Points, in no order, along strands that fork and pass close to each other.
In the rows, 128 means zero.
Points whose rows are less than 155 apart are linked; no others are. Some points are linked to none.
(136): [ 67 134 132  89 143 124 171 120 114  90 139 113 109 132 128 183  81  64
 111 131 113 137 126  87 184 152 133 109  85 130 138 109  79 120 151 184
 100]
(16): [157 115 161 119 189 102 102  90 135 132 172 145 119 184  81 118 115 170
 173 138  96 102 104 111 143 160 124 118 105 175 157 153 107 134 150  96
 129]
(132): [119 128 126 172  85 143  91 128 189 121 165 182  82 110 105 187 128 128
  93 106 159 181 112 118  92  97 145 194 114  81 106 142 117 170  80 123
 140]
(452): [153 158 170 140 129 163 132 111 111 110  73 128 159 110 162  99 156 136
  93 117 131 161 100 193 114 121 139 148 138 122 123  95 121 158 118 126
  95]
(1249): [155 117 168 169 184  87 163  86 124  92 112 141 143 158 165 131 148 101
 139 151 150 181 117 184 122  88 121  87 128 112  87 130 100 185 141 165
 145]
(179): [139  93 166 100 232 126 138 105 128 164 129 113  92 168 144 135  73 184
 180 161 145 116 142 116 133 152 140 104 110 133 142 156  68  73 155 140
 121]
(937): [ 88 173 110 121  64 182  72 105 138 153 141 158 129 150  79 140 127 127
  92 111 162 138 143 141 134 113 174 111  94 125 128 158 164 148 123  90
 164]
(330): [147 133 117 145 152 102 160 141  89  69 123 122 119 155 140 116 186 102
 189 106 114 107  96 135 142 131 126 109 110 181 131 114 134 156 126 110
 110]
(1646): [131 148 124  95 109 133 108  95 131 123 133 108 111 169  93 105  81 121
  85 146  88 112 138  86 138 147  90 178 181  99 174 130 143 132 114 103
 117]
(538): [ 54 144  83  90  78 121 103 108 136  94 171 157 154 104 103 130 139  97
  79  97  79 156 104 139 104 111 142 155  94 174 134 115 153 116 137 136
 168]
(1557): [146 120 100  73 124 146 138 140 105 176 104 116 146 126 173 111  91 157
 126 163 189 125 135 144  89 123 175 103 149 108 149 171 130  50 123 132
 141]
(141): [ 80 169 107 105  58 200  59 106 106 163 112 160 130 162 120 113 131 125
  98  99 148 117 140 126 178 126 149  74 126 120 165 116 152 130 135  94
 169]
(856): [143  90  99  70 139 139 137 135 123 132  91 109 184 160 190  97 103 168
 154 168 172 122 124 151 123 139 133  72 131 136 155 174 114  11 133 127
 138]
(295): [ 65 149 102  85 150 124 117 124 142 172  85 118 178 121  99  85  77 104
 105 148 137 112 179 124 150 186 105 111 124 111 164 135 144  79 121 146
 166]
(948): [ 80 124 124  71 137 145 195 108 120  88 119 131 137 132 121 147 132  62
 137 112 119 124 168 126 162 162 157  72 112  93 111  96  93 118 172 159
 116]
(1100): [143 147 121 124 100 156 139 177 104 124  86  98 133  67 166 159 102  91
  71  80 163 116 105 130 162 128 118 134  96 120 135 135  77 142 104 132
 101]
(694): [134 158 126 147 127 134 160 124  96  78  96  92 104 146 157 113  94 100
 143 159 149 123 116 162 136  98 111 101 167 126 110 148 129 187  97 128
 111]
(102): [142 113  81 165  88 103 125 196 121 134 119 104 144  86 133 133 147 108
 107 125  89  76 105  45 148 124  96 178 151 144 154  90 128 123 130 144
  98]
(388): [145 134 143 120 124  94 105 124 128 113 184 130 156 100 118 106 136 107
  92 119 106 109 162 140 109  92 100 170 105 136 127 122 156 143 119 108
 148]
(1580): [187 141 130 185 138 150  95  81 146 182 100 131  75 201 133  88 204 183
 134 126  80 136 139  72 124 110  74 141 173 132 150 136 135 151 121  96
 142]
(12): [124 171 149 127 138  52 187 136  83 129  81  96 148 166 176 130  94  80
  87 144 128 119 147 127 142 132 114  90 172  94 132 162  95  92 127 124
 143]
(793): [172 123 150 105 210  98 151 141 126 146  85 110 110 164 182  92 105 138
 108 130 148 127 126 146 124 138  95  85 138 121 129 151  40 114 114 141
 130]
(429): [ 91 160 114 152 127 155  93 121 121  82 109 114 157 105 108 106  96  60
  50 133 143 113 150 116 130  88 121 152 128 118 127 120 120 155 112 177
 154]
(1171): [ 32 115  64 110 107 171 159 148 132 141  65  87 138 124 125 129  61 103
 157 163 150 118 178 124 157 149 150  72 124 115 101 144 133  84 158 164
 125]
(733): [173  82 107 113 114 108 140 191 142 152 123 108 123  77 148 165 109 113
 139 145 176 131 150 114 126 136 100 149 132 105 134 156  84  94  86 136
 111]
(1132): [175 106 134 159 140 123 143 168 162 166 126 106  63 123  97 128  95 162
 176 156 156  99 119  87 124 146 117 150 165 149 124 148 114 155 104 101
  95]
(365): [138 150 102 177  93 148  91 114  91  95 184 142 127 111 146 156 184 121
  66  63  73 147 117 100 101 101 139 187  74 137 122 122 157 127 141 122
 119]
(355): [143 134 127 185 117 168 117 142 136 111  63 107 151  97 100 121 191  98
 164  97 125 117 110  87 133 143 114 149 141 132 130  77 138 127 109 136
 108]
(1149): [185 152 115 147 101 136 109  84 131 172 122 162 103 166 110 158 182 150
 112 120  63 160  93 121  88 145 148 144 141  95 171 153 167 123 135  85
 122]
(1362): [117 127 116 186 125 101 124 116 137  79 113 157  93 137 148 183 165  60
 138 148 158 171 112 118 157 118 119 134 115  65 112 100  95 179  87 185
 109]
(723): [145 119 112 188 106 110  80 115 138 116 116 150 173 141 117 125 232 141
 134 106  66 158 130 118  71 110 108 207 118 117 137  86 172 115 133 101
 120]
(742): [148 135 118  86 114 133 136 129 108 133 178 104 156 112 101 122 130 123
 104  91 115  92 135 121 101 118 143 132 124 142 158 154 184 116 134  61
 140]
(501): [141 104 142 192 133  67 136 143 129 156 165 175 107  94 128 119 166 141
 140 183 131 118 141 111 154 105 126 173 127 134 113  67 126 156 127 185
 131]
(1013): [ 91 139 164 123 103 150 121 135 119 115 161 162 203  70  93 130 164 131
 123  68 162 134 146 178 110 105 168 168  98 109  84 108 143 114 133  97
 128]
(836): [104 146 106 148 127 174  72 105 153  79 160 168 131 130  99 142 100  92
  48 130 142 139 140  80 109  70 115 172 121 144 140 159 135 156 123 170
 148]
(1319): [ 78 152 148  59 122 157  95 130 105 167  78 145 164 149 134  78 126 171
 132 134 171  99 170 152 169 168 124  42 163 122 159 131 133  82 152 104
 154]
(1111): [217  76 123 140 191 158 105 171 114 158 112 103 148 142 151 125 140 169
 141 121 157  98 112 112 108 148 139  89 128 165 115 172  90  67 136 141
 132]
(421): [ 47 142 129  67 144  70 220 128 113 113 112 100 132 156 156 138 123  48
 115 117 105 139 154 132 146 153 162  64 128 122 109  97  96  77 169 141
 135]
(983): [148 132 119  82 105 158 136 121  90 113 107  82 121 121 144 117  49 161
  87 118  94  90 106 132 140 156 152 122 173 121 152 133 157  46 150  76
 119]
(834): [146 108 118 147 165  86 212 169  99 118  94 104 131 125 152 137 134 130
 180 158 129 101 119 124 146 152 130  93 148 140 102 146  61  98 140 148
  78]
(555): [ 96 137 136  77 107 177 108 118 131 128 116 141 177 101 119 148 108  86
  97  80 132 125  96 109 146 126 152 111 113 123 145 100 137 108 131 134
 135]
(506): [173 151 167 163 170 102  91 123 129 174 152 140 176 137 102  82 190 161
 101  75 136 116 138 112  68 117 113 162 106 121 184 118 154 111 128  78
 139]
(819): [121 125 126 158 123 126 117 100 134  65  93 146 109 126 131 184 170 102
 182 145 153 178 110 172 145 143 114 129 116  78 106 135 118 172  94 161
 103]
(1420): [112 147  77  82 114 122 149 104  93  91  88  71 143 125 147 100  53 145
  55 119  72  90 108 112 147 146  99 127 169 117 169 121 142  84 132  73
 119]
(257): [128 146  92 126  84 133  89  89 135 106 158 147  86 143 107 189 116 127
 127 136  98 170 110 120 140 154 128 163 121 115 144 170 131 172 105 132
 103]
(283): [128 160 180 126 184  50 183 136 112 113  87 105 150 197 165 101  99 136
  82 131 129 108 118 148 140 147 102  68 173 113 133 166  60  82 131 133
 142]
(21): [ 94  99 128 119 126  70 185 126 134 132 139 133 160  78 144 138 107  85
  99 170 134 151 173 149 138  86 116 144 141  85  87 102  95 138 138 190
 118]
(796): [ 79 138 182  58 152 118 164 109 125 134  81 113 109 151 128  96  75 154
 117 135 104 110 127 184 185 181 142 106 120 116 142 123  87  59 159 116
 102]
(1137): [176 133 152 118 185 132 145 135 117 189  87 152  78 121 171 101 127 161
 132 125 151 110 115 128 127 158 136  97 132 127 130 137  60 119  96 133
 120]
(398): [194  97 113 149 206 149  86 131 120 159 138  90 134 155 128 112 104 191
 119 157 148 103 123  95  81 135 138 117 170 162 122 169  75 122 121 139
 137]
(1648): [137 152  98 177  60 145 106 135 102 108 187 128  89  93 142 169 150 137
 103  75 132 130 107  81 122 118 114 170  71 150 135 141 128 188 118 135
  92]
(1373): [155 138 119 167 122 143 143 132 139 188 132 146  67 124 112 133 133 160
 177 158 137 121 106  73 111 137 157 155 165 149 129 125 138 150  92 119
 115]
(574): [102 144 125 128  90 110 156 110 127 162  87 122 136 115 151  90  76 115
 114 141 109 151 130 191 147 113 114  95 114 142 125 113 141 137 144 157
 162]
(1572): [154 157 149 113 146 106 113  94 132 170 147 120 117 168 108  84 132 178
  90 156 106 101 135  76 112 146  88 179 192 103 172 136 134 138 113  96
  94]
(1593): [ 64 119 118 109  69 165 135 127 142 138 165 139 103 102 130 188  52 122
 133 105 177 150 107 101 131  94 151 116  97 144 131 147 146 163 137 150
 126]
(359): [ 81 113 118 123 110 124 143 133 118 113 130 156 200  58 133 108 146 119
 147  85 156 131 159 185 115  94 127 133  79 129  67  95 131 115 136 119
 157]
(539): [ 62 120  77  66 124  95 161 134 134 156  69  92 204  98 139 113  97 112
  83 160 139 136 171 133 145 164 116 106 132 104 140 135 104  64 131 166
 139]
(1315): [155  94 182  68 192 150 134 112 157 176 118 127 172 114 125 112 110 147
 141 127 162 139 143 160 110 138 133  86 135 120 126 150 112 117 158 142
 142]
(6): [ 66 159 104 126 114  86 172 148 125  63 159 104 121 124 135 164 105  49
  90 130 109 133 127 123 180 140 137 117  99 171 111 110 102 144 131 164
 131]
(420): [142 127 126 139 140 181 146 125 113 126  61 104 146  97 104 138 133 100
 137 102 146 102  94  85 132 151 141 129 176 100 127 100 109 112 116 149
  83]
(466): [120 120 144  82 121 157 133 141 141 123 130  99 134 129 102 119  64 149
 176 131 147 104 141 155 157 137 124 104 138 161 124 165 160 145 141  85
 132]
(1326): [ 70 113 149  66  74 186 144 173 119  86 153 107 104 124 124 141 103 114
 170 112 118 116 145 145 177 155 134  69 107 154 102 101 148 101 171 142
 117]
(1643): [153 138 104 150 114 136 133 122  97  94 148  95 101 122 154  99 127 145
 158 151 150 122 139 130 124  98  86 144 165 144 118 156 133 216 104 103
  95]
(1145): [168 106 129 130 132 139 171 188 114 141 144  95 114 106 113 145 111 141
 166 136 108  84 118  97 125 167 145 119 136 162 136 130 154  50 146 126
 109]
(1136): [140 104 156 109 197 109 142 135 132 159 148 100  69 156 143 147  57 126
 186 159 134 100 157 110 151 146 126 136 110 116 150 136 109  77 113 129
 122]
(979): [168  80 173 153 143 152 165 143 160 178 172 170 104 112 109 143 138 147
 176 125 167 142 120 127  93 106 170  93 105 108  98 121 151 140 137 131
 129]
(586): [108 114 121 155 113 134 151 114 125  73 152 146 118  93 105 151 164 133
 207 157 147 158 115 143 143 161 141 126 113 109  95 113 156 166 114 185
  90]
(404): [130 121 119 204 115  88 106 120 156 130 180 201 115 110  69 188 179 146
 149 148 100 158 120 120 103 106 150 176  97  89 108 136 153 121 133 133
 149]
(507): [ 66 162 130  96 177  65 171 138 108  98  85 110 148 199 133  46 115 119
 103 100 109  86 124 163 149 178 102  33 127 162 134 140 121  86 154  93
 168]
(1070): [161 140 126 158 120 132  92  74 129 110 179 127 145 145 156 117 159 185
 113 134 116 181 150 177 101  79  98 162 107 148  94 179 150 194 140  94
 134]
(707): [122 159  98 210 101 153  60  89  94  98 124 151 132 136 144 170 182 166
 125  93 127 162 169 141  46  86 132 220  89 104 104 137 149 139 116  93
  99]
(893): [149 136 128 179 121 149  85  97 112 135 129 153 138 125 138 118 162 145
 134 103 170 139 153 143  61  79 138 173 130 117 136 125 147 158  90  91
 116]
(1645): [130 129 134 133 113 118  86 108 168 138 178 175  62 115 118 167 120 113
 118 153 154 174 137 145 123 137 133 163 113 111 131 146 122 187  65 117
 149]
(203): [134 123 135 127 134 136 112 109 169 141 145 114  94 155 112  96  53 113
 120 175 123 135 165 158 108  90  96 150 146 120 118 127 179 157 121 141
 184]
(500): [147 101 114  69 160  68 143 162 121 135 105 105 194  93 138 105 132 129
 115 145 104 111 113 126 114 153 106 135 167 129 166 111 122  62 122 125
 114]
(1490): [143 160 119 153  87 150 122 149  95 109 124 129  89  87 159 160 134 107
 103  70 152 134  95 114 144 132 118 144  78 132 143 114  99 180 105 141
  86]
(1340): [140 120  79 206  87 110  85 147 141 109 157 171  87 123  87 210 181 148
 133 136  56 158 118  83  99 117 121 187 118 105 116 143 178 129 146 160
 143]
(1523): [ 26 140  84  95  85  93 126 107 136 154 139 150 174 116 108 110 102 107
  93 129  98 147 123 125 122 108 132 122  92 165 152  98 162 107 149 153
 194]
(1093): [175 121 174 108 143 187  80 100 161 150 104 126 150 156 133 108 134 158
 133  93 153 151 110 171 105 114 140 116 127 151 119 161 129 188 145  66
 140]
(1410): [107 117 118 112 114 158 190 142 107 104 120 112 140  70 113 134 124 131
 179 144 169 124 131 142 132 134 147 110 149 113  79 130 132 150 131 178
  73]
(184): [141 111 122 159 164  67 127 131 109 143 153 150 153 118 122  79 179 125
 133 172 107  99 128 108 109 100 121 169 158 116 121  80 156 121 126 177
 126]
(1466): [ 95 147 125 135 114  80 139 164 120  54 187 111 125  88 133 156 151  75
 107 121 132 133 138 136 160 155 112 147  82 127 109 107 122 168 108 170
 124]
(1301): [110 142 125 170  70 187  86 121 161  92 143 160 108 112  91 189 132 162
 105  82 155 174 108 170  63  96 155 178 107  84  95 171 154 164 110 111
 132]
(260): [136 145 116 104  76 130 101 125 131  80 118 139 128 121 143 138 155 101
 139  87  91 157 126 198 140 149 111 128  69 156 134 130 154 140 121 106
 157]
(1036): [151  84 144  88 160 122 143 155 151 120 122  84 140 117 140 126  68 164
 189 150 146 109 120 161 159 138  99 115 133 160 113 183  83 139 138 106
 104]
(1465): [ 78 132 105  82 112 189 166 139 103 129 109  94 131 103 131 160  78 127
 154 165 170 115 149 121 134 138 182  98 159 109 103 144 120  97 130 175
  85]
(1288): [ 91 129 107 144 105 106 109 128 134  61 194 138 120  90 106 144 128  98
 121 133 147 117 156 133 145 105 105 171  87 121 111 124 158 162 104 157
 145]
(875): [163  69 142 137 159 108 143 162 158 150 122 107 117  97 151 132 105 186
 177 168 162 144 106 126 135 132 103 121 158 160 105 152  74 177 127 135
  90]
(40): [183 143 139 136 142 104 118  86 137 144 170 163 109 215  86 139 166 159
 156 127  74 134 112 111 124 159 140 122 115 127 180 167 153 133 142  71
 137]
(1653): [ 70 128 144  79 139 125 146  98 125 144 126 131 112 136 107 168  70  96
 145 125  96 139 101 100 183 156 135 142 118 125 162 108  79  95 138 149
 112]
(1216): [140 155 129 150 156 123 109 127  92 135 133 137 110 118 137 136 112  69
  81 126 153 110 148 115 118 103 131 142 121  81 133  98 110 119  94 198
 141]
(391): [164 136 140 134 163 131 123 123 110 150 183 118 178 147 104  91 205 147
  97  90 103 100 119  93  74 136 152 115 125 137 170 132 184 121 140  40
 138]
(1099): [210 110 132 170 175 151 109 140 120 181 148  97 139 137 135  79 142 179
  91 136 129  99 142  76  57  89 132 147 183 143 127 155 135 140 136  97
 121]
(1628): [161  99 122 176 147 139  78 100 125  82 188 129 113 138 148 105 171 170
 147 170 145 135 151 144 115  82  88 158 134 140  93 162 161 214 117 127
 112]
(885): [174 124 170 108 106 192 125 127 149 111 136 116 101 149  95 122  98 148
 157 108 153 118 114 153 127 134 127 109 143 142 120 167 150 176 115  77
 119]
(1493): [143  65 153 146 129 131 161 159 189 171 159 144  69  84 132 165  97 137
 169 123 181 151 111 111  86 131 143 110 120  99  98 115 133 155 112 148
 118]
(192): [148 103 111 109 157  73 204 157  92 143  93 116 179  99 160 130 148 120
 136 165 119 129 121 134 122 132 131 116 150 112 121 126  86  69 142 154
  93]
(239): [154 104  96 202  87 114  87 136 158 104 150 185  47 149 138 171 173 133
 127 174  98 136 109 115 133 102 104 173 142  87  96 112 171 165 127 188
 131]
(302): [144 158 158 140 118 143 108 116 176 213 103 162  92 118 112 124 160 132
  82  94 135 154  91  89  94 135 165 153 156  97 164  93 112 136  85 124
 141]
(985): [135 135 131 160 134 100 112 139 137 106 117 144 105 145 127 146 137  63
 107 144 127 126 118  91 155 120 115 157 137  75 136  71  93 165 101 177
 109]
(1184): [151 121  97 176  80 100 109 168 138 189 112 123 112 100 135 130 167 135
 126 136 129  86 145  42 134  80 103 191 174 125 142  94 132 154 116 125
 137]
(1655): [164 119 188 116 137 177 134 111 136 181 155 189  99 135 105 150 160 125
 163 111 152 152 131 129 115 133 193  91 119 107 116 101 149 117 152 138
 129]
(629): [156 145 138 104 133 158 116 111  76 159 116 151 114 140 139 113 144 183
 133  91 118  73  94 118 161 147 140 103 142 125 159 137 128 103 126  55
 105]
(1300): [150 122 132  69 121 148 139 152 119 140 141  90 169 150 113 112  80 149
  97 118 111  97 134 120 118 147 154  87 164 140 164 155 184  58 163  55
 157]
(25): [ 41 137  90 111  82 111 154 133 129 171 108 140 156 111 120  86  92 113
 140 147 106 143 141 164 150 140 151  93  89 147 112  98 161 122 157 143
 144]
(1615): [156  96  99 179 100 111  98 162 150 173 156 151  83 128 144 135 132 128
  99 130 151  95 127  48 101  57 112 194 165 106 112 102 150 170 102 133
 136]
(37): [135 105 141 215 135 100 126 126 146  92 144 190  65 123 167 155 171 116
 119 182 157 154 116 151 126  93 113 152 134  55  81  99 124 172  98 182
 121]
(1114): [144 140 161 183  88 162 115 155 132  99 170 166 144  87  88 148 205 145
 153  74 129 144 129 148 101 141 180 170  77 120  78 115 158 123 131 111
 108]
(525): [131 115 151 147 110 137 132 133 134  69 190 156 134  87  92 145 184 153
 175 124 131 145 116 165 104 143 154 140  79 143  86 114 175 141 132 139
 109]
(297): [ 98 114 175  67 133 124 157  91 119 142 111 146 102 151 117 139  95 143
 159 119 105 102 121 136 196 174 143 118  98 121 153 102  82  87 133 114
  76]
(1134): [ 69 148  98 136  32 178  88 134 153 141 152 157 111 107 119 155  80 131
 105  98 162 143 127 119 159 114 154 100  64 165 115 167 146 169 134 126
 153]
(1232): [114 131 153  72 162 129 105 117 112  99 118 131 177 162 135  71 158 149
 142 112 114 125 112 193 140 137 133  63 102 188 127 126 117 138 166 122
 155]
(112): [190 148 130 207 138 140  85  98 155 176 105 151  76 174 118 124 221 172
 127 130  85 178 141 114  81 132 121 153 148 122 141 148 155 146 128  97
 161]
(333): [140 153 147 155 102 161  92 119 144 177 122 162 145 115  96 161 176 130
  81  77 149 153 100  98 109 136 183 153 112 105 161 113 118 135 115  90
 106]
(1450): [148  86 169  90 200 148 160 145 101 175 126 132 107 154 144 124 118 189
 185 133 139  88 146 118 161 159 168  68 119 150 117 136  85  38 169 153
  99]
(1269): [198  98 147 143 157 154 135 167 109 151 144 106 131 112 119 116 132 168
 177 108 138  90 100 107 115 130 150  78 126 199 122 145 137 109 158 121
 128]
(731): [ 55 139 100  97 150 145 167 157 131 112  96  57 126 133 120 113  75  89
 139 168 110 111 198 133 171 169 147 101 117 130 103 138 123  55 156 150
 133]
(631): [167 118 157 133 201 106  67 111 167 147 116 147 131 146 132  91 152 138
 146 139 166 143 122 125 116 117  91 147 139 119 142 119  87 192  88 125
 138]
(1324): [ 60 140 126  97  76 197  80 121 120 178  77 143 131 151 114  97  95 119
 131 131 157 104 154 120 174 142 149  52 154 108 145 101 146 101 143 120
 160]
(172): [ 97 129 130  92 168  87 170 146 140 115 112  63  93 144 160 145  52 100
 155 160 113 116 175 138 181 139 128 127  86 116 134 141  97  55 147 128
 128]
(852): [104 155  93 189  57 170  74 103 116  82 135 158 127 120 124 193 136 170
  99  75 139 171 151 165  79  85 132 196  90 107  93 171 139 133 137  90
 124]
(784): [141 122 152 168 170 106 170 124 134  80 109 102 133 160 159 126 119 121
 158 144 163 154  97 175 149 109 109  67 157 146  85 153  86 204 137 147
 119]
(1435): [108 124 110  72  88 178 126 149 113 176 120 110 152  99 136 156  75 149
 120 131 174 108 136 126 116 113 189 105 166 119 126 156 145  87 123 106
 116]
(1483): [169 105 145 144 154 154 104  93 163  95 145 140  93 157  98 141 102  95
 161 164 126 151 118 147 109 106 112 144 152  94 124 130 177 156 100 164
 136]
(508): [ 82 119 159  66 109 178 136 155 143 107 134 102 130 146 105 106 100 150
 186 145 125 115 161 165 191 161 147  84 135 163  93 125 157 108 171 107
 120]
(1456): [159 139 171  88 163 145 104 110 119 148 118 134 173 141 137  84 119 159
 116  91 147 132 119 171 117 126 121  89 126 148 147 143 139 128 150 116
 170]
(895): [149  80 146 114 195 129 132 110 161 164 138 114 122 130 147 113  50 138
 134 173 158 144 160 162 108  98 115 107 133 131 113 138 124 142 138 148
 175]
(379): [140 106 142  70 161 152 158 159  85 126 118 126 129 140 134 113 128 151
 162 124 102  71 121 118 153 167 176  86 141 156 132 103 124  20 158 121
  92]
(1199): [109  88 136 116  87 125 160 148 141 144 182 123  74  74 136 187  63 133
 163 127 181 142 111 115 112 110 140 129 106 107 122 129 145 150 113 155
 118]
(64): [119 163 107 111  87 152  98  90 129  95 169 131 148 124 114 158 154 119
  37  71  61 155 108 128  87 120 144 164 107 139 139 125 171 109 156 101
 154]
(475): [168 122 151 120 177  96  91  88 147 141 126 138 139 183 119  81 128 148
 144 167 127 118 123 114 112 119  81 155 187 129 161 133 126 174 120 126
 121]
(1545): [152  94 102 151 117 107 167 198 145 133  98  87 137  96 114 144 129 116
 172 125  97  78 119  72 147 152  82 152 145 146 142 110 134  68 130 154
 119]
(228): [ 43 179  81 114 110 116 150 139 112  87 106 110 120 154 105  99 125  48
  92 128 101 122 149 128 175 165 150  81  96 169 127 105 123 126 127 129
 162]
(306): [119 134 138  75  95 131 128 143 125  91 129 144 120 149 149 107 149 123
 149 102  84 161 106 208 162 144 135  79  88 189 116 107 157 130 152 109
 170]
(185): [ 40 109  87  95 116  84 176 147 136 127 112  96 181  93 149 152  89  85
  73 175 121 142 167 110 144 113 120 131 123 127 128 126  88  98 156 183
 136]
(32): [114 146 102  84 104 139  93  65 134 109 132 129 140 172  97 128  94 106
 107 102  78 122  92  86 140 145 102 145 154 129 200 135 150 128 125  82
 130]
(1191): [171 147 161 139 135 121 132 111 139 210 129 158  71 124 142  99 140 161
 127 124 126 150  98 109  98 137 145 138 149 129 157 106 102 154  86 112
 137]
(408): [133 109 109  96 100 145 143 179 140 126 116  93 136  75 133 167  82  89
  95 115 179 121 148 124 145 134 103 134 100 114 109 153  89 113 104 154
 120]
(623): [ 85 158 158  96 124 110 172  91 145 148  68 114 125 163 136  83  74 124
 119 151 116 156 122 184 161 158 102  96 135 120 142 107 120 119 146 140
 153]
(904): [ 69 157  88  98 124  76 146 136 100  81  80  84 178 134 149 112  91  82
  47 124  82 106 104 108 140 129  98 123 183 122 165 104 116 111 129 114
 142]
(842): [137 139 135 167 141 129 111 113 111 147 167 180  96  85 126 134 111  99
  87 117 158 125 141 125 100  79 138 184 107  83 100  80  97 129 100 172
 152]
(1535): [159 107 158 161 163 137  91 127 151 147 125 148 116 105 145 105 147 145
 134 118 173 146 138 156  73  77 122 160 109 126 109 107 123 194  87 115
 135]
(1366): [ 62 182 104 108 142  70 140 132 115 112  92 114 156 175 127  45 161  81
 105 125 114 122 142 163 138 163 116  61 125 151 134 102 148 111 129 118
 187]
(1208): [163 126 126 148 152 112 113 112 120 100 121 150 144 140 127 126 214 127
 209 127 103 142  96 138 133 148 118 129 113 162 138 117 144 139 118 108
 126]
(1433): [133 120 140 227 106  96 129 112 151 160 156 180 103  93 101 152 199 160
 164 167 125 149 133 102 119  99 125 168 125 144 102  93 151 133 123 153
 155]
(1372): [139 148  76 175  79 140  90 117 140 127 146 159  72 121 101 229 166 159
 107 119  76 175  91  88 111 137 147 174 126 127 138 169 134 152 140 147
 113]
(643): [103 102 132  41 151 120 113 158 129 149 100 117 187 143 141 110 108 190
 137 142 142 101 148 164 158 166 130  58 135 160 146 162 103  48 163  95
 146]
(1069): [149 135 123 102 139 109 114 108 117  79 155  97 147 160 141  72 163 115
 104 113  61 140 148 147 121 124  60 149 135 159 138 130 147 157 127  91
 139]
(764): [129 129 121 108 168  88 124  92 113  83 141 103 155 170 161  64 139 138
 128 138  79 122 118 160 117 117  94  97 136 197 140 130 121 165 151 128
 158]
(878): [133 156 136 132 133 119 168 153 115  90  91  80 109 151 130 132  77  65
 111 143 131  93 128 126 150 124 108 106 166 100 122 134 101 115 108 140
 124]
(405): [ 97 125 104  84 124  57 141 150 105 107 123  93 176 121 142 114 132  92
 104 154  76 102 110 118 133 118 110 168 183 124 159  90 114 128 125 131
 109]
(1103): [116  91 159 162 147  73 176 110 152  75 152 158 160 102 151 124 146  93
 136 154 130 168 142 191 135  75 100 137 121  98  69  93 123 164 145 170
 136]
(1639): [160 140 168 167  96 151 120 155 148 157 139 143 159  95  82 139 207 148
 112  93 114 132 109 133 109 165 179 160  96 130 126 124 152 124 140  82
 107]
(383): [123 114 123 124 175  63 194 177 103  71 127 106 152 134 153 125 161 102
 202 131 126  96 104 131 145 135 123  94 136 172 113 126 109 136 113 130
 100]
(60): [169 123 114 188 107 138  84 127 150 113 104 122 130 142 115 130 216 116
 171 106  86 136 129  95 119 128  89 187 124 137 142 102 163 152 116 117
 112]
(104): [197 134 119 190 149 169 117 107 113 173 122 100 121 160 162  82 190 168
 145 114 122 117 130  61  93  92  95 145 163 152 141 130 146 164 127  96
 116]

A fork is a point with three links. Follow the links from the first point to the second and name the forks in between, in order.
(875) / (707) -> (1191) > (1114) > (586) > (1362) > (1340)
(1326) / (429) -> (466) > (1191) > (1114) > (586) > (1362) > (1216)
(733) / (506) -> (136) > (6) > (388) > (742)
(1535) / (1216) -> (1340) > (1362)
(104) / (1319) -> (1145) > (1465)
(1319) / (1340) -> (1465) > (586) > (1362)

A fork is a point with three links, a tip a point with one. Leave the first point through the second and follow the links. Name the first fork or tip that comes.
(538) / (64) -> (733)
(1372) / (257) -> (32)
(643) / (1319) -> (1655)
(1593) / (1134) -> (1465)
(32) / (1646) -> (1340)
(40) / (1149) -> (1145)
(694) / (784) -> (295)
(398) / (1099) -> (16)
(983) / (1420) -> (60)
(1648) / (365) -> (136)
